Points on a hilly landscape, in no order, each with its height.
A ball rolls from a point to the lowest of its 2 nearest points, and stops where none of them is lower. Distance is the straight distance between rows; heights are no part of it.
Q849 (h 437): [117 130 139  62 149 148  89 129 180 159 116 168 121 153 153  92 141 132
 150 178 132  96 100  77 132 125 130 127 114  85 143 133 147 173  78 119
 113 108  87 105 117 164  76 134 129 166 146  96]
Q917 (h 389): [108 144 175 111 120 148 127 127 165 121  65 136 106 157 112 105 170 108
 139 115  88 116 130  69 121 152 149 176 137 142 190 202 117 134 111 157
  86  43 157  81  57 128 168 154 117 172  87 102]
Q182 (h 495): [107  99 146 201 117 126 168 131 143 133 138 134  78 113  90 108  78 104
 122 133 234 129 194 153  89 126 159  97 171 136 148 134 108 105 195 152
 131 122  75 120 130 119 105 118  71 115 150 155]
Q135 (h 430): [166 126 117 100 158 134 150 163 155  96 182 114 175 108 173 136  91 129
 152 143 118  92  73 151 138 113 101  71 113  96 119  85 129 150 111  67
 142 202 153 178 133 113  59 126 147  69 153 197]
Q712 (h 137): [ 98 131 154  82  88 122 113  58  31 151 141 135 113 132 135 159 133 128
  55 127  89  97 152 137 135  89  89 127  59 139  78 142 178 113 125 157
 166 118 138 105  82 155 139 118 184 127  94 123]
Q482 (h 230): [125 162 126  81 110 131 115 110 145 160 166 191 153 131 160 165 119 115
 101 189 149 111 108 105  81  95 154  88 116 111 174 148 140 160 143 122
 112 122 104 109 104 110 117 134  95 154  93 120]
Q744 (h 614): [171  91  91 173 100 146 143 140 118 163  88 131 112 126  59  80  93 154
 149  98 117 169 168 146 109 143 134 153 154 135  81 134  80  93 126 121
 136 126 113 108 143 130 133 120  86 139 171 104]
Q351 (h 424): [124 153 131 100 105 145 110 120 125 161 146 176 106 111 149 149 128 129
 122 171 199  84 135 152  71  92 122  83 137  90 164  84 167 113 171 167
 136 107 108 146 129 159 128  84  87 132  75 130]
Q85 (h 587): [164 111  93 119 151 131  94 152 164 141  85 128 128 130 119  83 156 153
 161 119  73 136 106  84 156 143 127 181 156 116 117 119 130 132  61 116
 104 106 138 111 135 143 119 153 149 146 184  87]
Q618 (h 206): [125 111 136 144 170 127 131 162 171  57  98  81 115 140 142 126 167 134
 178  66  84 174 121 111 192 155 135 184 167 171 125 125 109 116 100 125
 110 100 169 162 173 116 195 141 150 127 125 117]
Q593 (h 705): [125 147 160  71 109 105 120 117 124  92 131 104 116 149 141 150 172 112
 124  98  19 135 102  79 164 130 140 183  89 158 147 182 128 140 102 124
 125  83 176 124  88 133 191 151 179 129 106 110]
Q251 (h 521): [165 113 120 178 162  90 137 150 115 127 172 134 142 112 132  91  87 132
 163 130 155 104 131 178  94  86 101  50 186 110 173  75  81 115 141 112
 127 188  91 166 164 107  54 165 137  89 196 192]
Q365 (h 466): [115 133 142 114 150 138 124 133 170 104  80 115 102 147 132 109 171 143
 147 116 142 152 136  97 149 167 140 162 146 134 160 147 141 138 118 155
  77  78 130 117 125 145 165 138 124 149  96  93]
Q845 (h 377): [117 149 151  84 101 148  99 108 118 173 163 182 133 110 180 170  98 101
  75 168 169  75 115 133  61  52 112  68 100  87 159  98 159 123 163 145
 146 140 112 141 115 152 115 104 123 148  82 149]
Q732 (h 721): [105 145 143  74 115 101 111  93 101 127 150 137 122 143 132 147 147 111
  98 118  52 127 122  88 143 109 132 145  84 143 131 177 129 145 109 134
 126  97 134 100  91 121 154 167 178 137 120 102]
Q630 (h 703): [101 145 176  99 158 145 126 122 185 125 148 144 142 148 164 146 127  86
 111 177 182 101  85 111 112 118 154  94 106 114 145 145 150 170 121 130
 120 139  89 118  85 142 112 112 152 158  92 103]
Q919 (h 280): [152  97  90 139 113 122 140 127  92 120 117  72 151 125 114 128 117 172
 146 104 110 136 145 179 177 151  71 136 133 135  49  84 147  98 103 107
 173 166 161 170 160 142 135 109 143  76 160 159]
Q463 (h 607): [135 105  99 153 124 134 127 129 104 120  90 102 116 119 103 123 129 167
 120 103 120 163 167 153 168 145 105 147 146 156  71 112 131  93 119 133
 135 121 140 128 164 155 169 114 129 127 121 102]
Q449 (h 269): [149 132  73  94 117 101  81 121  99 164 138 150 139 127 142 128 147 159
 103 134  55 123 120  82 158 128 126 169 111 138 118 135 142 136  84 116
 124  90 137  91 133 134 140 153 146 144 174  85]
Q588 (h 458): [119 137 160 157 127 131 140 138 142 103  80 110 129 137 105 139 166 114
 128  84  65 164 126  97 160 154 162 187 138 184 157 179  98 116 120 148
  94  78 171 120 116 115 213 152 145 148 101 108]
Q963 (h 548): [ 85 110 176  83 169 142 149  91 123  80 129  75 135 144 192 146 112 103
 127 137 115  89 106 125 198 123  94  91  71 101  84 104 185 140  89 117
 144 155 109 187  95 165  73  83 171 114 119 133]
Q235 (h 619): [122 119 130 149  96 145 128 123 119 158  73 129 104 133  66  86 126 154
 105 131 120 129 164 121 146 141 143 148 106 144 108 156 132 129 124 156
 124  73 117  82  85 143 145 132 112 157 130  93]
Q346 (h 482): [100 129 176 172 118 133 172 139 124 111  57 102 128 147  86 134 152  93
 109 103  71 151 123 116 161 162 169 172 126 190 144 201  92 121 141 154
 107  87 161 104  78  78 196 167 153 162  96 129]
Q63 (h 119): [124 165 141  99 118 130 128 131 173 153 167 177 148 137 126 162 112  96
 112 192 154 125  94  76  97 118 172 114 105 119 158 168 107 178 149 108
 108 154 112  93  94  87  93 158 114 161 126 134]
Q38 (h 383): [118 139 105  71 150 145  87 120 149 172 123 180 110 137 148 109 160 172
 138 169 132 106 127  94 114 131 131 152 132 104 151 134 171 156  91 121
 100  75  99  75 113 151 101 127 101 171 129  88]
Q952 (h 719): [150 137  79 124 100 135 139 132 131 142 147 153 131 105 112 139 124 148
 145 127 154 164 118 116  84 148 165 152 155 142 174 141  95 134 165 120
  93 119 142 107 153  78 136 145  69 133 127 139]
Q961 (h 565): [116 109 140 190 160 120 164 141 139  79 123  92 113 124 126 126  99 124
 196 120 198 104 140 188 119 122 106  68 172  76 126  89 144  96 140 128
 158 184 119 191 170 174 118  66 107  88 111 143]
Q777 (h 570): [123 110 100 157 117 153 146 129 127 122  97 124  88  97  96 101 138 176
 174 108 189 160 159 164 119 159 131 151 186 150 114 119 122  98 154 151
 112  81 121 101 172 144 152  93  70 143  88 109]
Q423 (h 572): [170 112 114 175 137 115 145 171 171  93 167 134 135 129 113 120 109 127
 201 116 147 156  94 137 109 143 151 126 177 135 139 123  62 133 138  98
 108 191 141 137 176  93 104 140  97 124 145 136]
Q2 (h 370): [151 129 102 131 184 112 130 147 163  79 161 121 138 120 166 136 170 148
 165 101 113 173  91 102 171 170 130 172 181 190 132 112  82 141 108 101
 110 147 170 132 190  84 171 151 141 121 138 152]
Q726 (h 343): [100 159 177  97 148 131 134 139 176  91  92 156 122 172 124 133 179  87
 140 131 118 127 120  70 137 165 165 173 142 160 198 189 111 164 126 161
  69  78 165 112  90  90 169 142 128 168  85 116]
Q134 (h 423): [131 152 101 125  77 123 120 115 101 176 129 148 133 117  91 148 118 128
  85 146 116 143 145 132  97 113 145 110 103 121 142 135 127 142 152 125
 133 124 118 100 118 119 132 138 102 136 130 119]
Q105 (h 231): [146 143 139 114 139 130 117 158 205 122 157 175 166 141 133 143 128 105
 139 181 149 123  69  82 116 121 180 125 124 125 151 131 109 178 126  94
 110 178 126 121 100  95  82 150 131 165 147 132]
Q307 (h 576): [174  87 127 206 154 114 150 171 159 102 153 128 125 135  90  89  86 108
 236  94 145 156 129 139 102 139 149 127 175 122 152 124  60 119 157 102
 118 173 119 141 168  81  88 146  98 111 181 150]
Q83 (h 679): [ 98 150 184  64 164 132 102 110 160 108 167 149 147 152 200 156 133 104
 117 152 125 102  76 103 125 104 127 101  92 109 148 142 152 162 100 128
 119 144 101 129 114 145 103 123 161 154 104 112]
Q356 (h 575): [113 130 125 132 163 127 122 144 157  96 128 116 127 124 155 140 146 134
 142 144 179 132 111 121 150 138 116 101 136 120 132 109 145 141 125 131
 116 143 114 137 154 143 133 107 133 112  97 112]
Q203 (h 535): [ 77 148 201 152 127 120 176 129 148  89  98  96 121 178 123 126 147  53
  79 126 146 135 110 137 151 125 141 130  80 148 123 183 135 139 137 173
 129 114 128 109  64 115 154 131 180 146  59 104]
Q374 (h 564): [ 87 131 185 125 128 131 130 116 151 107 119 108 120 163 124 128 140  68
  86 148 131 123 107  96 142 106 147 126  74 133 125 176 128 159 120 151
 138 121 102 104  54 126 129 133 189 166  99 101]
Q531 (h 316): [143 114  70 111 159 114 128 125 105 124 125  95 146 113 152 111 142 200
 160 128  93 128 119 147 175 159  58 133 154 127  75  74 158 125  90  96
 163 141 153 158 186 156 135 118 151  78 161 143]
Q645 (h 590): [133 118  89 155 111 140 138 112  98 142  81 111  96 102  88 106 132 184
 145 107 133 166 163 171 145 156 118 160 175 161  85 102 132  85 149 159
 124  91 128  99 169 150 179  98  91 146 107  95]
Q263 (h 689): [136 127 146 108 114 130  92 138 155 111  85 114 118 134 113 105 166 135
 132  98  15 127  99  64 156 130 150 190 112 125 142 159 133 128  90 125
 118  77 157 125 101 147 173 145 170 142 125  88]
Q228 (h 311): [161 141 130 117 117 132 102 156 185 145 168 161 172 133 143 128 106 114
 131 174 123 115  72  99 100 109 155  94 102  94 141 126 114 159 113  90
 125 175 112 134 103 114  62 147 148 133 179 121]
Q451 (h 456): [133 149  72 119  72 116 114 111  71 186 143 162 130 100 113 145 128 142
  89 136 112 130 156 145  76 108 130 109 143 121 160  92 136 106 191 136
 131 121 134 133 160 108 134 133  91 120 138 149]
Q535 (h 525): [113 101 125 188 109 130 173 137 115 141 137 143  91  93  83 120  92 108
 159  97 202 156 174 156  70 147 173 124 165 149 171 154  78 102 199 153
 108 111 109 123 154  82 140 122  57 130 122 166]
Q184 (h 472): [145 121 153 124 125 144 159 141 135  83 147  80 168 128 159 153  75  87
 114 143 148  94  99 148 149 106 115  75  81  97  79 102 136 135 142  91
 167 202 124 196  89 126  75 104 160  84 144 161]
Q829 (h 451): [152 128 143 133 128 129 161 152 137  84 181  95 177 115 169 145  84  88
 128 123 159  88  97 152 115  95 108  60 119  87 112  79 125 129 144  83
 143 200 138 202 126 103  61 123 144  62 137 208]
Q331 (h 373): [146 133 129  90 112 127 103 135 135 155 175 141 166 124 150 135  90 108
 108 156  94  84  74 124  98  90 116  82  75  90 112 113 130 131 116  79
 156 184 105 147 102 134  57 139 165 108 177 142]
Q563 (h 483): [131 127  84 151  97 108 131 110  70 172 151 158 109  82 117 131 121 147
 118 120 163 140 167 178  66 117 128 124 190 140 175  81 113  93 202 148
 121 127 124 141 184  95 115 141  73 120 137 174]
Q632 (h 549): [145  96 103 179 160 114 150 140 120  98 116 103 128 123 112  88  84 153
 218 116 150 112 142 209 114 129  88  77 175  82 128  96 122 104 121 113
 164 196 115 180 182 171 101  86 106  72 157 143]
Q536 (h 350): [123 119 117  83 164 116 120 130 116 127 140  78 149 128 180 147 151 165
 144 127  99 124 106 131 181 160  63 126 114 117  80  68 169 138  92 100
 148 141 157 172 155 134 117 111 166  85 136 166]
Q687 (h 143): [138 144  63 123  67 110  92 105  54 184 115 135 127 107 102 134 130 171
  69 143  77 121 157 153 109 108 116 129 114 127  80  94 159 110 139 146
 162 114 148 111 130 150 140 108 133 112 143 115]
Q926 (h 318): [123 153 110  90 158  95 122 133 161  89 159 143 143 128 181 152 183 133
 134 108  95 160  95  95 152 150 139 176 150 168 159 135 111 157 123 121
  91 106 176 136 162  97 178 148 145 125 116 131]
Q272 (h 657): [147 124  92 140 109 172 137 119 118 173  81 143 111 105  76  95 135 199
 132 103 123 144 160 111 129 157 146 193 178 168 120 156 104  97 132 128
 101  66 134  68 115 108 153 126  73 174 145 102]
Q987 (h 361): [116 141 128 162  86 120 140 135 111 195 154 162 125 108 121 140  89  83
  61 176 195 107 169 141  76  85 146  70 146 119 185  97 118 130 201 154
 129 111  90 130 111 100  89 153  92 126 155 192]
Q737 (h 506): [145 106  94 168 104 100 119 126  81 168 151 130 120 103 114 126 106 127
 122 111 140 140 185 198  90 100  99 107 171 133 130  69  99  86 173 150
 157 154 127 164 177 144 105 133 109  93 168 175]
Q882 (h 406): [157 141 112  92 130 131 113 159 135 133 167 136 168 110 160 143 111 136
 128 161 104 104  83 139 113 113  94  74 102  96 111  99 132 133 127  81
 146 185 130 151 131 125  78 131 137  86 147 166]
Q656 (h 501): [123 133 110 107 161 142 121 131 153 127  88 122  91 112 136  99 150 190
 172 161 196 117 122 158 131 157 110 103 163  98 116  89 160 128 121 153
 130 112 102 136 174 197 117  81  97 129  93  94]
Q136 (h 602): [101  92 152 181 154 153 155 139 155  84  61  81  91 145  95 100 119 124
 146 112 192 139 162 174 170 143 124 115 139 111  98 134 141 104 106 156
 141 127 100 141 131 172 157  78 117 149  97  92]
Q760 (h 597): [173  95  82 173 125 134 131 154 139 140 100 108 125 119  81  76  98 158
 188 115 134 144 152 170 116 146 119 138 169 109  93 117  97  98 105 116
 142 142 113 135 163 155 116 113 103 114 181 103]
Q528 (h 629): [123 150 137 116  77 137 123 120  89 160 169 153 141  93 152 197 116  97
  60 144 137 106 145 141  81  61 112  87  88 117 135 101 138 110 192 118
 146 159 134 159 130 109 122 130 139 101 111 186]
Q75 (h 289): [ 87 148 203  77 108 126 122  60  91 147 149 146 102 162 148 127 116  91
  73 170 124  92 111 125 122  92 121 107  70 112 128 178 164 136 100 171
 156 111  78  89  57 171 127 127 163 163  83  87]
Q276 (h 523): [128  93 108 208 111  98 142 139  79 166 133 127  97 108  94  98  78 127
 134 114 176 130 205 204  89 101 115 104 176 141 124  88  94  85 178 162
 157 131 101 139 175 124  90 120  91 113 185 162]
Q156 (h 666): [ 75 157 186  51 145 136 102  78 114 114 141 154 124 155 212 159 169 100
 101 130 156  99 127 119 116 120  96 109  77 117 159 154 191 139 115 163
 126  99 129 132 116 166 147 103 153 148  53 109]
Q749 (h 368): [113 134 163  75 118 141  91  78 118 172 138 156 126 153 145 132  89 122
  90 178 127  80  99 117 119  80 131  80  82  96 112 138 171 138  86 137
 163 125  60 107  75 188  96 119 148 152 123  95]
Q519 (h 622): [124  88 127 176 134 153 137 140 131 101  47  74 119 135  83 100 118 155
 137 106 127 150 172 164 176 141 114 141 134 140  72 127 124  97  97 139
 140 115 115 123 137 168 155 100 120 155 147  83]
Q494 (h 766): [106 178 135 119 103 148 151 102 127 139 142 176 118 126 133 162 142 117
  96 148 219 119 165 155  71 137 134 100 121 113 193 126 183 123 187 185
 101 106 150 106 111 123 146  92  64 154  49 121]
Q510 (h 465): [119 133 117 126 112 144 129 127 132 144 107 138  93 114 121 107 139 156
 133 159 192 111 144 162  86 134 121  98 139  91 127  98 165 117 154 160
 136 113 110 131 146 170 128  89 102 126  92 114]
Q108 (h 464): [136  97 142 197 111 138 172 159 168 123 118 120  96 125  79  94  83  95
 129 132 195 119 162 137  94 127 166 103 153 107 153 138  92 118 173 135
 136 151  76 135 118 118  99 138  79 109 167 141]
Q232 (h 531): [134 122  92  86 166 121  99 142 142 151  95 142 101 129 145  77 152 200
 171 157 153 118 111 139 150 154  97 119 162  92 137 102 162 144  90 126
 121 104  95 126 173 178 103  97 125 130 119  99]
Q699 (h 609): [142 118 128 119 153 122 106 153 169 113 118 134 152 143 135 103 147 140
 138 113  81 135  90  96 182 132 127 157 112 135 113 123 111 148  81 103
 121 144 141 134 137 129 107 155 165 120 181 108]
Q810 (h 153): [147  91  92 192 114 106 141 130 100 104 128  88 125 120  99 134 103 129
 172  91 139 161 169 188 126 136  97 127 163 131  83  94  99  85 161 120
 167 182 128 161 193 136 147 108 116  89 141 144]
Q403 (h 569): [ 97 121 198  69 128 139 127  75  83 121 135  73 112 146 174 158 111 109
  97 137 110  71 114 128 173 102 102 110  40 107  52 112 173 131 105 131
 169 145 117 160  81 160  69  96 169 110 115 141]
Q617 (h 369): [179 107 121 150 145 133 124 175 167 139  94 167 136 121 100  85 124 132
 186 140 123 137 103  72 120 143 159 183 158 131 110 125  83 154  82  84
 100 136 156  97 119 108  90 182 114 169 200 124]
Q915 (h 751): [ 81 179 163 118 131 133 153 109 127 127 135 162 134 152 152 177 145  73
  85 146 208 124 139 136 100 144 129 102 111 134 188 157 181 132 170 181
 102 119 150  97  84 112 160  93 115 155  36 116]
Q179 (h 217): [ 74 143 184  72 101 114 122  57  58 133 129 132  99 150 152 124 140  92
  81 125  72 104 136 124 137  93 104 138  69 121 120 179 171 131  93 166
 160  88 101 108  70 171 144 131 167 140  87  98]
Q826 (h 560): [144 125  86  90 154 129  87 137 150 148  93 127 104 131 147  75 173 195
 167 132 103 144 120 109 161 166  97 178 172 107 134 104 150 133  85 125
 103  79 112 126 165 165 135 124 123 138 151  81]
Q670 (h 579): [176  84 107 186 137 140 135 160 153 133 105 115 113 136  59  49  78 132
 197 118 139 127 164 169  90 136 132 129 161  84 110 131  90 101 113 119
 137 145  86 139 144 130  67 129  90 101 220 131]
Q481 (h 135): [119 137  99 111 110 111 132  87  67 135 125  98 123 111 132 158 169 149
  83 104  84 149 163 118 170 143 100 158 118 184 107 126 160 106 149 140
 118  88 178 106 128 123 205 131 159 117 102 119]
Q192 (h 508): [ 84 136 187 179 123 133 190 133 126 111  78  97 128 161  87 132 140  67
  85 120 136 142 128 155 148 151 160 140 110 169 131 206 108 134 151 167
 112 108 154  88  69  95 178 147 160 158  74 134]
Q541 (h 547): [146 120 126 160 164 134 140 167 167  93 135 119 142 125 128 112 126 144
 182 139 169 148 104 144 141 143 138 115 160 122 119 110 103 141 104 100
 117 175 114 136 173 125 108 130 121 114 133 130]
Q180 (h 293): [ 83 155 179 108 156 119 126 145 187  64 122 137 134 162 154 139 170  73
 130 107 110 147 101  83 147 146 164 166 106 149 174 169 107 162 116 144
  91 114 165 140  96 114 173 129 154 152  88 118]
Q163 (h 610): [123 143 158  94 111 147 131 111 103 147 171 119 157 116 183 208 124 120
  76 140 142  98 122 137 122  91  98 105  69 117  83  93 155 125 151 104
 146 164 148 157 109 125 110 108 147 108  78 185]
Q26 (h 312): [120 158 133 130  80 128 137 118 128 174 162 164 126 124 135 158  95  85
  81 174 172 100 134 125  57  92 159  75 123 106 192 126 134 139 192 151
 127 116 105 128 108 109 110 137  98 128 105 151]
Q500 (h 426): [117 131 156 130 128 138 142 115 129 123  61 118 108 137 101 120 178 142
 127  88  89 142 143  97 151 163 141 180 134 147 163 181 134 122 129 159
  88  39 146  95  94 126 198 135 112 157  90  97]
Q932 (h 418): [144 147 100  91 118 120 106 116  80 141 170 128 152 105 170 190 151 164
 109 139 127 115 124 129 128 127  77 128 129 131 102  78 158 131 143 108
 138 148 170 143 163 119 150 127 141 102  95 172]
Q189 (h 522): [150 115 126 137 185 126 153 157 168  64 140 117 166 132 148 123 113 143
 174 134 127 130  85 150 186 150 112 108 126 125 114 112 130 142  90  95
 138 192 149 159 159 121  96 133 144  95 160 151]
Q303 (h 589): [ 97 142 186  71 132 135 109  83  82 121 158 105 134 138 187 177 135 105
  75 139 124  99 116 121 144 103  95 107  53 119  82 123 168 136 121 125
 151 149 122 146  98 134 105 109 177 121  93 146]
Q606 (h 422): [151 105 126 184  97 148 141 157 163 149 103 118 141 132  60  99  88 109
 122 142 143 139 144 121 103 127 167 121 111 113 123 142  91 134 131 120
 140 152 102 125  96 119 109 149 108 133 175 128]
Q260 (h 203): [186 111  71 156 129 100 129 141  99 121 159 113 132 102 130 124 118 166
 173 100 123 168 135 164 121 152  96 133 179 151 109  92  88 106 142  96
 138 169 145 141 203 115 144 133 117  94 140 151]
Q539 (h 653): [ 94 151 144  37 163 116  89 113 156 114 162 143 134 150 216 147 173 126
 141 124  90 118  87  80 137 126 126 138  97 113 156 141 162 162  94 109
 117 114 124 144 147 138 134 130 152 127 104 117]
Q66 (h 452): [134 149 111 128 130 112 130 139 121 114 184 122 142  89 174 170 144 146
 131 136 177 124 105 137  93 127 104  96 144 123 129  86 139 127 153 100
 128 170 148 168 180 124 135 117 125  85  80 172]
Q868 (h 232): [106 132 167 120 160 126 137 156 190  33 114  97 138 155 162 137 170 111
 160  82 104 160  93  97 169 155 147 161 123 148 140 143 118 146  90 127
 111 126 169 168 145 124 173 116 167 123  98 118]
Q123 (h 272): [156 141 104 110  78 103  91  98  55 190 147 147 154 124  97 138 101 126
  57 137  61 107 125 113 104  94 131 124  68 120  75 149 134 118  93 118
 179 137 114  99  97 145  95 135 165 120 173 124]
Q505 (h 327): [137 124 122 144  77 123 120 120  94 148 128 117 150 135  89 124  82 101
  57 135  95 126 136 135 124 106 134 105  62 114  74 134 132 132 128 118
 172 162 105 122  85 142 106 134 156 118 155 115]
Q40 (h 546): [133 104 104 153 110 151 154 122 109 127 133 139  89  84  93 106 124 163
 183  86 181 163 162 157  82 160 151 156 183 146 162 143  92 104 192 137
 113  92 124 107 173 106 127 107  41 132  97 138]
Q229 (h 540): [155  77 102 200 133 102 153 146 101 152 145 131 102 109  84  98  89 121
 180 108 160 155 191 172  88 127 130 123 189 141 135 114  64  96 191 136
 147 129  89 123 176 100  83 134  88 111 180 167]
Q250 (h 524): [ 87 112 173 105 181 146 148 122 165  49 123  82 134 154 168 130 121  77
 129 124 123 102  96 118 202 137 131 118  76  96 119 133 164 149  85 121
 141 161 117 176  88 136  79  94 171 112 140 109]
Q930 (h 648): [ 77 143 172  95 161 129 123 106 137 101 121 111 123 155 177 149 177  85
 110 121 158 114 120 118 137 123 104 111  98 114 142 144 177 135 113 167
 125 113 122 143 102 158 160  91 168 134  52 108]
Q610 (h 673): [154 116 141 140 120 125  94 147 124 125  79 101 119 141  87  91 149 128
 114  79  11 126 125  75 177 127 139 193 102 142  97 152 125 110  67 115
 143  89 162 124  84 151 143 164 183 133 186  97]
Q257 (h 433): [143 137  97 157  66 123 139 123  87 179 122 146 132 113  75 142  89 106
  93 115 112 161 157 139  83 142 182 126 127 141 153 144  91 123 182 135
 117 128 123 114 124  79 147 157  87 125 161 148]
Q268 (h 537): [156  81 146 189 169 160 142 169 184  96  85 133 136 129  90 101 126 124
 216 107 141 150 137 116 148 157 148 168 188 144 104 140  68 126 100 118
 110 138 135 117 143 115 111 143  99 171 151 108]
Q798 (h 479): [142 134 126 178 132 113 149 143 114 115 181 131 127 102 152 159 120 106
 140 119 184 135 127 146  76 119 130  98 166 120 168  83 113 121 182 110
 116 181 129 166 187  95 134 126 106  78 103 182]
Q185 (h 691): [141 149  68 114 123 124 135 116  89 149 139 146 145 115 114 157 150 158
 116 116  78 157 110 101 149 148 152 186 164 194 171 150 106 128 145 125
  73  88 178  77 127  50 195 166 112 160 156 120]
Q669 (h 658): [131 109 123 152 128 124 121 143 116 122  77  84 133 144  81  99 120 145
 104  95  60 142 143 125 199 123 122 155  96 131  69 143 126 111  85 125
 156 122 135 119 104 152 130 143 184 130 173  97]
Q993 (h 582): [112  95 155 194 151 148 167 134 151  65  95  73 129 141 105 126  95 104
 179 113 199 132 148 181 144 134 119  94 153 100  91 125 145 114 122 134
 155 181 102 163 156 156 140  70  97 114 102 113]
Q157 (h 502): [160 125 117 166 123  92 139 144 125 133 183 134 135 106 141 121 100 119
 136 129 158 126 119 156  81 104 123  77 166 118 172  90  84 121 163  99
 124 172 116 165 166  91  84 152 119  86 156 198]
Q823 (h 706): [142 147  86 145 124 131 144 133 119 133 147 151 154  99 107 164 134 147
 148 123 126 171 108 120 118 160 178 162 161 181 166 152  81 135 166 123
  80 128 170  85 151  50 180 157  94 154 132 140]
Q512 (h 779): [110 183 102 122 114 145 138 112 107 146 155 178 132  97 152 183 153 121
 101 153 188 119 140 145  74 113 123  97 129 131 193 111 156 117 187 150
  99 128 157 141 148  97 161 110  79 135  48 144]
Q508 (h 205): [136 145  68  98 115  99 100 103  83 140 141 116 134 114 142 131 163 167
  97 106  34 146 138  92 174 138 111 181 132 164 118 124 143 122 110 117
 131  80 158 107 136 139 198 139 152 108 157 112]
Q126 (h 641): [110 136 140 145  87 140 135 131  85 162 170 149 134  89 154 196 129 105
  68 125 157  88 164 166  91  64 100 113 114 105 147  84 133  86 206 152
 140 155 167 179 139 112 128 114 134  82  83 211]
Q397 (h 385): [125 140 126  60 165 122 101 130 117 129 169 125 155 123 208 173 148 153
 123 135 120 103  94 111 143 129  76 118 108 121 106  85 164 150 115  87
 139 142 150 157 146 119 114 123 148 107 102 189]
Q819 (h 421): [134 140 142  66 129 130  72  92 112 178 155 156 153 136 153 130  95 137
  99 175  84  84  86 111 118  76 116  83  81  89  90 129 150 134  72 106
 157 159  87 115 102 176  71 122 158 131 156 118]
Q7 (h 536): [164 107 124 189 162  87 146 146 116 115 142 113 126 123 111  87  81 130
 199 116 165 103 154 199  98 109  96  65 186  97 142  89 100  94 142 115
 145 190  93 175 176 129  72 133 120  75 177 169]
Q741 (h 503): [130 104 145 146 167 171 140 155 192  99  75 135  97 142 108  90 162 146
 185 106 164 137 132  99 135 172 148 175 177 146 140 148 103 139 110 128
  86  85 129 120 132 131 133 149  94 176 114 109]
Q747 (h 730): [ 86 158 184 118 145 141 142 120 174 125 133 149 117 173 151 145 144  82
  95 151 194 126 115 108 112 144 144 127 111 135 181 189 140 159 134 165
 102 104 119  94  61 126 139 106 132 162  66 107]
Q477 (h 207): [150 147  56 129  71  91  93 110  66 203 128 139 148 107  91 106 102 152
  71 130  68 110 153 157  84 102 121 120  99 109  75 107 126 102 119 121
 189 132 136 130 120 156 111 110 137  86 192 127]
Q82 (h 54): [118 143 111 108  92 107 107  87  49 153 122 126 122 120 103 141 149 155
  65 115  81 125 163 136 157 109 105 134  79 156  89 134 171 109 125 156
 160 101 153  98 107 155 179 121 157 124 114 103]
Q337 (h 631): [119 135 139  63 156 120  95 142 176  96 135 138 134 152 161 119 170 122
 155 126  62 125  82  64 161 138 132 159  97 120 149 129 144 163  80 110
 109 118 149 143 138 142 131 148 171 129 145 105]
Q150 (h 595): [ 93 140 147 124 126 137 136 120 123 131 101 116 114 142 102 126 145 105
  99 141 135 132 154 114 144 142 145 137  91 141 136 172 134 145 132 160
 114  85 115  78  87 130 153 147 136 164  88 103]
Q745 (h 261): [129 129 108  98 141 122 114 129 147  84 132  98 121 133 157 127 184 158
 150  76  77 157 106  98 171 163 116 191 155 158 145 123 131 130 111 114
  97  80 167 146 158 132 209 128 146 116 121 116]
Q340 (h 558): [161  65 112 199 142 137 144 164 144 120 136 130 103 123  82  69  86 118
 222  98 172 139 172 154  83 136 137 131 196 120 137 138  68 111 161 112
 134 149  85 119 158  96  68 140  71 116 184 147]
Q144 (h 624): [ 77 135 196 125 173 139 141 135 182  52 113  94 117 158 164 128 143  74
 133 121 158 121  95 117 165 132 143 119 102 109 144 151 161 162  99 139
 123 118 112 163  92 140 138  97 166 134  88  97]
Q990 (h 498): [131 111 145 123 161 143 148 138 155  75 143  85 166 142 155 143  98 108
 138 143 130 111  89 136 193 134 131 108  87 117  89 116 140 159  90  96
 151 192 140 168 104 122  66 120 169  96 161 138]
Q245 (h 707): [107 146 115  84 117 114 101  86  79 157 153 159 140 141 157 160 149 138
  81 145  96 119 132 104 129 108 123 114  92 133 127 141 163 152 127 140
 138 104 124  90 111 131 136 140 148 158  94 109]
Q872 (h 399): [117 129 124 172  80 115 146 119  94 183 128 148 117  97  91 134  88  96
  66 145 147 136 183 160  80 101 150  96 130 130 163 117 108 116 193 157
 138 114 100 122 125  93 107 154  90 113 180 169]
Q530 (h 640): [127 109 146 183 105 133 129 126 100 148  57  91 107 145  50  89 124 143
  96  95  64 139 168 117 167 124 133 158 119 145  81 163 125 103  87 145
 153  76 123  93  86 147 160 145 141 157 146  93]
Q913 (h 243): [189 114  72 138 114 112 138 151 104 123 167  77 150 116 123 137 105 158
 149  99  96 165 131 164 144 148  90 131 149 153  63  92 107  96 118  90
 155 185 161 145 183 114 134 139 134  76 183 177]
Q320 (h 403): [138 120 115 153 170 120 137 148 134  86 151 116 133 110 133 139 138 150
 160 105 130 188 117 131 150 168 142 158 171 188 114 133  95 122 128 115
 102 134 153 123 178  97 170 143 114 127 121 130]
Q456 (h 313): [142 128 143 131 157 135 123 166 206 114 120 169 145 141 107 112 140 114
 164 160 116 140  92  60 133 142 177 163 128 136 130 129  99 178  96 122
 105 145 142 110 105 107  98 173 132 171 168 129]
Q775 (h 690): [ 88 166 149  49 120 122  84  49  76 156 162 177 128 144 184 167 138 130
  94 144 112  93 125 120 112  90 101 112  94 123 145 151 184 141 109 148
 118 100 119 116 116 153 137 139 137 158  82 116]
Q714 (h 375): [147 127 123 141 108 124 117 139 141 150 131 133 147 141  90 122 112 111
  88 154 112 128 120 106 121 123 149 119  87 125 109 146 116 149 125 110
 138 146 108 108  84 126 109 153 141 142 158 107]
Q461 (h 326): [143 143  82  77 129 129  75 113 111 188 122 163 120 132 132 110 149 176
 113 143  84 109 131  95 132 124 124 165 130 103 135 133 155 144  87 120
 126  73 115  80 126 148 117 135 112 161 155  70]
Q929 (h 674): [141 132  86 140 117 138 124 116  97 151  97 121 124 120 103 115 140 169
 122 112  94 154 136 108 150 155 140 186 165 180 132 137 116 106 127 130
  86  68 150  82 134 101 179 144 102 165 128 105]
Q238 (h 637): [146 112  98 154  99 168 151 140 136 172  83 155 103 107  68  83 115 170
 140 105 128 145 161 101  99 151 159 184 163 137 108 155  83 108 127  97
 115 100 128  82 115 105 112 131  63 152 166 109]
Q873 (h 598): [101 123 160 144 152 129 142 144 167  82 128 112 144 142 134 127 125 102
 114 127 169 142 112 132 155 125 135 105 105 127 115 137 129 148 116 124
 131 163 114 138 114 130 129 120 146 124 111 114]

For each start below, name the point where the ball stops.
Q593: Q618
Q374: Q618
Q741: Q618
Q184: Q63
Q136: Q810
Q798: Q810
Q777: Q82
